Each row is a point on a tangle of strands that fork and nearly touch. The rows are in no order.
In the rows, 128 means zero.
Points whose rows are less than 49.2 apart are linked; no others are. Some points are linked to none.
(785): [114 135  63 141 131 134 158 100 118]
(236): [113 137 146  90 110 134 119 121 136]
(542): [164  81 165 166 129 152  79 145 115]
(5): [173  89 166 120 174 111  94 161 141]
(544): [131 106 164 132 115 153  87 136 123]
(260): [183  92 128 129 159  94 128 146 138]
(256): [125 143 114 101  62 135 150  90 133]
(520): [111 135  59 115 110 131 166  85 124]
(242): [132 128 109  63 107 113 155  91 144]
(612): [145 124 137 145 190  82 124 179 135]
(690): [144 107 138 177 159 133 104 156 117]
(629): [111 126 106 187 141 159 125 127 101]
(216): [153 104  83 114  72 134 157  75 121]
(141): [102 144  66  94 116 126 166  87 133]
(668): [114 139  69 168 146 128 161 117 114]
(481): [ 92 140 162  93 163 135  91 155 141]
(206): [123 129 137  71 171 110 123 136 151]
(562): [126 138  83 184 154 107 166 138 105]
(351): [ 97 143 184  79 154 130  91 155 146]
(564): [163 104  87  96 130 109 155 101 138]
(149): [137 118  94 115  55 139 153  79 120]
(285): [105 154 137  75 105 124 138 113 145]
(675): [ 92 203 143  90  86 130 152 117 160]
(102): [180  93 147 143 170  93 115 166 134]
(418): [ 87 143 109 129 115 152 125 115 120]
(36): [ 75 165 124 109 103 145 127 123 132]
(327): [ 90 157  88  73 113 121 161  96 140]
(609): [ 92 149  84 122 165 128 142 128 131]
(645): [100 120 158 168 135 171  79 147 109]
(440): [101 120 151 179 103 183  85 131 100]
(59): [147 115  92  69 117 107 161  89 144]
(84): [ 73 157 124 101 183 130 114 150 141]
(705): [129 194 201  85 102 120 136 127 178]
(330): [169  87  91 136  81 139 143  84 116]
(766): [113 144  86 145 176 105 151 142 130]
(11): [140 123 121 222 143 129 147 149  84]
(137): [159 114 137 156 174  78 129 176 125]
(805): [152  99 174  94 161 125  90 149 144]
(328): [128 131 103 210 149 124 157 142  93]
(791): [153 112  87 120 149 104 151 118 136]
(713): [130 106 139 158  75 168 103 111 106]
(463): [ 99 124 156 151 152 158  83 154 118]
(416): [160 105 131 212 143 126 130 151  95]
(355): [131 130 174  87 102 131 110 127 141]
(674): [150 102 129 117 137 128 116 126 132]
(780): [116 154 191  84 105 128 109 140 151]
(535): [178  90  99 147 123 120 141 111 121]
(746): [153 103 131 191 146 135 117 145 108]
(653): [116 122 117 214 135 172 120 129  90]
(346): [112 114 137 170  94 174 100 121 101]
(478): [146 102 135 138  69 155 115 103 114]
(119): [168  95 126 110 148 112 123 129 140]
(296): [101 132 103 150 137 151 123 122 116]
(596): [156 113 136 184 162  88 135 172 110]
(169): [134 136 113  78  73 119 158  84 140]
(378): [138 124  99 130 167 107 138 139 134]
(178): [149 116 116 181 138  61 172 161  86]
(289): [124 204 178  81  97 116 154 114 180]
(186): [ 92 139 136 114 174 136 100 154 136]
(395): [163  91 119 134  60 148 125  88 114]
(270): [157  93 160 158 157 137  84 159 124]
(198): [143 116 152 197 162  82 135 188  94]
(455): [ 74 157  89 105 153 134 140 123 132]
(797): [ 73 161 115  85 167 127 126 136 142]
(554): [157 102 177  91  98 132 102 124 136]
(58): [ 70 194 120 104  85 141 146 118 142]
(441): [118 189 203  89 104 126 120 139 169]
(515): [ 92 162 110  64 112 118 154 105 147]
(460): [116 201 157  76  87 115 163 108 171]
(563): [170  76 149 184 117 157  95 131 105]
(404): [163  91 174  95 132 128  93 136 139]

A fork is a point with three links, a tip a point with one. Leave the first point through the second and follow the links. Name the first fork or tip that comes.
(674); (119) -> (102)
(11); (416) -> (563)
(58); (36) -> (653)
(797); (84) -> (351)
(102); (5) -> (355)
(346); (440) -> (463)

Name the points in between on the shortest way along the links from the first point to the second, in order.
(289); (515) -> (705) (441) (780) (355) (236) (285)
(5); (596) -> (102) (137)
(270); (11) -> (690) (746) (416)
(690); (563) -> (270) (542)
(645); (395) -> (440) (346) (713) (478)
